Points on a hilly landscape, in no order, each with its height.
From any point a climber steps to the highest of the 2 points nearest to it. It stops when none of these is higher. Distance is the straight distance between rows; heights are no part of it.
<499>: [ -2 -11 -14 -20  17  20  14  -1  -6 -34  11  16  -4  -1 -14  -6   2   6
 -14   0]  (h 7.91)
<522>: [ -1   4  -1 -17  10   3   4 -24   2  13   6  17  -3 -13 -21  -6 -14  20
 -10   6]  (h 2.97)
<282>: [-12  21  -5  11  10  11  -9  -3 -19  -7 -19   2  -3 -28  12 -14 -19   4
   5   5]  (h 8.65)
<766>: [  1  -9   1  -8  -3 -12   3  20 -13   8  13 -16  35  12  -2   3   6  -1
  -1   6]  (h 2.00)
<864>: [-13  36 -18  13 -12  -1   0  -9   4  -1 -15 -13  -5 -13   1 -21  -9   6
   0 -15]  (h 6.46)
<775>: [  5 -34   6  10   9  12   2  -5  -7 -14   3  21 -27  22  -1  -2  19   8
  -1 -13]  (h 6.03)
<895>: [  7   4   6   1 -19 -19 -15  16   5  26   3  -1  27  17   7   0  11 -22
   1  -1]  (h 4.76)
<489>: [  8  14  -6 -26   6   1   5  11   9   7   8  -9  26 -21   1   6 -18  24
   1  12]  (h 2.65)
<289>: [ -4   1 -12  -6  20  -5  23  11  16  -4  18  14   0  -9 -12 -17  -8  -5
   9  22]  (h 7.98)
<484>: [  1  -3   7  18  -4   6 -15  -4   0   9 -13   7  -9  -6  11   2   6  -3
  -1  -8]  (h 5.91)
<803>: [-10  -6   1   7 -21   9  -9  14  -6  16  -6   7  -7  -5  15  13   7  20
  -5  -8]  (h 6.81)
<689>: [ 20  33  -4  -1 -15 -13  -4  -1  17   6  -4 -16   5  19   1 -25  -7   4
   8  -9]  (h 5.40)
<718>: [  8   4   8  10   3 -12  22   7   6   4   8 -24  12  -4 -11  25 -13   9
  24  26]  (h 7.56)
<46>: [ 16   4  -5  21  25  15   3 -11   6   7  -4   3  -1 -11   7  -9   8  18
  -9   0]  (h 8.83)
<483>: [  1   1   1 -10  30  -2  -7  -5  -7  -1  -1 -13  14  -3  20  -5 -23   4
   4  22]  (h 2.39)
<26>: [ 15  -8  10  -4   6  -1   8  -8  15   8   5 -25  -8  11   3  -7  11  12
 -27 -11]  (h 0.27)
<507>: [ -6   4  -3  14 -33   4   0 -10  -7   6  -6  -1  -2   6 -30  16  13   7
  -4 -15]  (h 1.03)
<327>: [  9  -4  27 -22  22   8  14 -17   5 -17   0  20 -25  -6 -12   0 -12   8
  -2 -23]  (h 4.55)
<710>: [  3   9 -32  -9  -7  -3  -4  16 -14   3   6  11  15  -1   4 -20   0  10
  20   9]  (h 6.93)
<528>: [-25 -17   0 -24   1  12  -2   9   4  17  12  18  11  -9  10  14  -6  27
 -16   1]  (h 6.41)
<755>: [  9   1  19  -7   3   5  14 -21   1 -14  -5  -9 -26  -5 -18   4  -8  13
  -4 -12]  (h 4.20)
<186>: [  1 -17  -7  10  -3 -10 -16  20   3  22   6   4  16  14  20  -1  21 -17
  -4   2]  (h 4.26)
<274>: [-13  -1   9   2  -1  -9  -4  26   4  -8  -1   0   6  -8  29  28   4 -38
   2  13]  (h 7.14)
<273>: [ -5 -12  14  10   5  -8  20  20  11  -7  10 -13 -17  16  14  -1  15 -19
 -14   0]  (h 7.44)
<903>: [  1  -4  11   1   3   6  -6 -21  -2  -9 -13  20 -21 -23 -16  18 -15  -6
  18   3]  (h 3.00)
<124>: [ -1   3  17  -8   6   3  10  19  21 -18   3   3   7  -7  14  29   3 -26
  -9   9]  (h 8.16)
<348>: [  9  -4   5   9  41  19   2  -5   2 -13  -3  -6  10  -1  22  -2   0  11
 -13   6]  (h 7.99)
<178>: [ -7  19 -24   8 -23  -2  -9  14   5   7  -5   7  -6  -6   9 -20   4  -5
   9  -5]  (h 5.64)
<695>: [  5 -18  15  -1  26  20   1 -10   6 -22  -2   2 -14   3  14  13  -5  13
  -2   2]  (h 7.33)
<825>: [ -3  -1   4  -5  13  -4   5  27 -18   6  14  -3  42   2  18  -8  -3  17
   7   6]  (h 2.16)
<372>: [ -6   3  -5 -26   8  22  -3  -7  -1   7   7  32  14 -21   5  16  -7  28
 -16  -5]  (h 5.81)
<461>: [ -5  10   1 -21  -1  13   0  -5 -12  -6  -2  28   9 -25 -16  16  -6   4
 -11  -6]  (h 5.32)
<626>: [ -4 -28 -11  -4  17  13  -2 -20 -13  -4   4  38 -24  -4  -3  -4  10  16
  12 -17]  (h 6.83)
<109>: [  6  -5  -1 -19  -5 -17  -8   8  -6 -14   6 -18   1  26  15  -6   4 -30
  -5   5]  (h 3.88)
<424>: [ -4   3  -5  22 -16  -3   3  -6  11  -2  -2  24 -30  23 -14 -17   3   1
  18   0]  (h 3.69)
<172>: [-20  -5   6   7   0   2  -6  24 -13 -11  -7  14   3 -14  15   7   4 -32
  -3   4]  (h 6.82)
<191>: [-13 -17 -19 -17  19  12  18   0  21 -20  17  15  -7 -14 -16  -2  -2  -3
  -2  17]  (h 8.53)
<606>: [  4  -9  -4   4  12   4   2 -19  15   3  -1  14  -7 -28 -20  12   8 -12
  -5   0]  (h 2.74)
<355>: [ 14  -7  -7  -7 -24   0  -1   3   2   6   3 -21   2  14 -14  13   7  16
  -3   2]  (h 0.69)
<573>: [ 14  -1 -13   6  -3  -1 -10 -15  16   8  -5   3   4 -20 -14  10  18 -30
 -12  -1]  (h 2.94)
<779>: [-11 -14  -2 -19  -8   6  -2  26   3  14   9  -6  19  -7  13  17   0  19
 -11   2]  (h 7.06)
<610>: [-27  -9  16   3 -15  -7   6   2 -17  -1  -3 -26  -7   8  -5  -4  -5  -7
 -14  -7]  (h 5.25)
<393>: [  1   2 -19 -10  17   4   4  19  -6 -10  11  19  21  -5   0 -12  -5   0
  12  20]  (h 7.43)
<77>: [  4   6  -4   2 -14   8   3 -28 -12   3  -2  26 -16   8 -20   3  -1  26
   6 -12]  (h 3.54)
<399>: [ 23   6   9 -17  -4 -18 -13   9  14  11   8  -7  17  20  17  -1  -1 -12
   4   4]  (h 5.35)
<502>: [  2 -20  21  -1  18  12   8  -2  -7 -14   4  13  -7  12  -4   4   7   7
 -16 -10]  (h 6.67)
<993>: [ 16   8   4  20  -4   1  -3  -5   4   1  -6   6  -8  19  -1 -14  11  -4
  -3  -6]  (h 5.24)
<716>: [ -2  12 -12  19 -22   2   4  16   1  -8  -4   0 -11  10  -1 -14  17 -10
   0 -14]  (h 4.95)
<916>: [-11   5  11   4  -4  -4  10   4  -2  -1   1   6   1  -7 -22  -1  -3 -16
  -7   3]  (h 1.39)
<358>: [ 14  10 -19   3 -33   9  -7  -2   0  11  -5  -1   2   3 -12  11  18  13
  -6 -11]  (h 0.85)
<887>: [ -8  12  10  -1  -6   2   1 -22   0   8  -9  17 -15 -24 -19   5 -16  10
   6  -6]  (h 3.20)
<455>: [ -4   2  14 -12  -3 -14   6   5   3  11  10   1  12  11 -17  -8   0 -19
 -20   1]  (h 1.56)
<925>: [ 12  13  16  -5   8 -22   9  -1   9  -1   6 -30  -3  11  13   9 -18  -4
  18  18]  (h 6.54)
<544>: [  5  -3   4   7  28  -1  -4  14 -10   3   3  -8  28   3  29  -3  -9  12
  11  16]  (h 2.28)
<238>: [  7  -7  -7   7   1  -9   7  -3   7  20  10 -37   5  14   3 -12   9  19
  -6   0]  (h 0.42)
<898>: [-11  -7   5   7 -13   0 -13 -12 -12   5 -11  23 -14  -6  -6  -1  14 -17
   4 -27]  (h 5.18)
<434>: [-20 -19   8   8 -16  -8 -11 -10 -12  -1  -6 -11 -25  15   2  -9   6 -18
  -4 -15]  (h 4.62)
<97>: [ -2   1  11  11  22 -18  18  -1   1   0   7 -27   1   1  12  22 -13  -2
  20  30]  (h 7.07)
<638>: [ -6  -4 -11 -21  23  -1   0  -8   7   3   6 -19  21 -22   2   6 -20   6
  -5  21]  (h 2.51)
<693>: [-16 -11   4  21 -19  -4  -5  -7   0  -5  -8  11 -34  13  -4  -4   1 -14
  17  -4]  (h 4.08)
<948>: [  2 -21  -4   1  15   7   3 -21  21  -8   2  17 -27 -24 -14  17  -2  -2
  12   9]  (h 2.84)
<796>: [-23   1 -13   3   0   4  -6  11 -15 -10  -7   9  -5 -24   4  -6 -11 -16
   9  14]  (h 7.66)
<546>: [ 11   4  -4 -15   3  -5 -14  -7  -2  -9  -4  -7   5   3   3  -1  -3 -27
  -8   9]  (h 3.51)
<335>: [  3   8  18 -25  18  10   5 -13 -13 -16  -3  28   1 -15 -11   1  -9   2
 -11 -18]  (h 4.92)
<538>: [ -5 -21 -16 -15  23  25   3 -12 -16 -30   3  31 -14  -9   0  -5   5  11
   3 -11]  (h 7.34)
<239>: [ -3 -10 -12  -4 -20   1  -6  29  -3  10   5 -13   8   2  20   5  10  16
   2  -4]  (h 7.90)
<169>: [ -2  -3  31   2   3  -2  18  25  30  -1   9   1  -7   1  13  14   4 -10
 -16  -3]  (h 8.95)
<103>: [  2 -31  -9  13   7  12   4 -13   5   0   4  19 -24  -4  -9   2  23   7
   1 -13]  (h 6.31)
<840>: [ 21   7   4   7  -4  12 -12  19  -1 -19 -11  16  -3   7  18   3  13 -18
  -5  -7]  (h 3.43)
<999>: [-14 -15   9  16   4 -13  14  16   8  16  11 -17  -1   4  11   4  10  -9
  -4   6]  (h 6.52)
<25>: [ -9 -13  10 -12  11 -23   7   6   0  14  19 -15  27  14  -1   5   4 -22
 -14  12]  (h 1.79)
<935>: [ 28  29  15 -10  -3 -16   5   5  16   5   2 -18   9   8   5  -7 -18   8
  15   6]  (h 5.98)
<52>: [ -1   9   4   1 -10 -15 -10  12 -11  -4  -5 -26   8  19  22 -14   0 -20
   2  -5]  (h 4.33)
<514>: [ 12  14  -3 -17 -20   0 -20  -4   0   4 -11 -11  -4   3   4   5 -20  16
  12   8]  (h 6.71)
<991>: [ 20  10   1  -9 -16  -7 -24   0  14   8 -11  -6  -8  10  18  -3  -7  -3
   5   2]  (h 6.04)
<343>: [  1  -9  -2  17  -1   8   1 -21  -3   5  -1  25 -30  15 -12 -10   1  19
  15  -2]  (h 3.40)
<242>: [  7   8  -3 -10  13   6   4  -4  -4   6   4   0  11  -3  -7  -8 -12  23
 -10   9]  (h 2.81)
<937>: [  8  25   0  10 -15 -16  -2  13   8   8  -5 -28  17   7  14 -13   3  -3
   7 -14]  (h 4.85)
<818>: [ 23  -1  -7 -16  -4  -9 -12 -14  22   0   2  -5   2   1  -4  12  14 -32
 -15   4]  (h 3.21)
<22>: [-15 -11  -2  37  -6   4  -7 -23 -17   7 -13  20  -8   0 -19   3  19  -5
  16 -24]  (h 4.59)
<122>: [  1  -3  11  -1  -7   0   3 -30 -15  -6  -9   0 -17   7 -29   3  -2  11
   3 -23]  (h 3.87)
<39>: [-18  -7   5  14   3  -2  13  10 -11   7   0 -33   9 -11   2   6   3  -4
 -15   1]  (h 5.87)
<829>: [-16   6 -31  -5 -18 -10 -16  12 -12   5  -1  -5   2   2  18 -31  -5   0
  19   1]  (h 6.34)
<326>: [-25   6  -4  16 -19 -10   2 -14  -4   5  -4  -3   6   0 -35  -2   1 -13
  -2  -5]  (h 1.23)
<951>: [  2  18 -13  -2 -20   4  -2  -8 -16  -8 -10 -14  -1  10 -18  -1 -18  21
  15   7]  (h 7.45)
<827>: [  9  -4  -3  -7   4   5 -13  24   0  -5   2   7  16  16  26 -11  15 -12
 -13  -4]  (h 3.82)
<317>: [ -4  26 -13  33   3   3  -5 -24  -4  -7 -20 -14  -3   0  -6 -24  -4   4
   3 -11]  (h 5.67)
<226>: [ -4  34  -6  19  -7   7  -7  -1  -3  -4 -22  -8   4 -29   2  -5  -3 -11
   0  -7]  (h 7.48)
<368>: [ 14  -9  10   8  -6 -11   3  -5  -2  13   5 -31   9  31  -7   9   5   5
  -2   7]  (h 0.55)
<436>: [  3  13  -5   3 -10  -3  11   2  -7   0  -2 -17  12  -3 -24  10 -18  17
  22  20]  (h 8.07)

For each start below, name the point where the climber stops.
<368> -> <887>
<25> -> <887>
<343> -> <169>
<606> -> <436>
<827> -> <436>
<716> -> <191>
<77> -> <239>
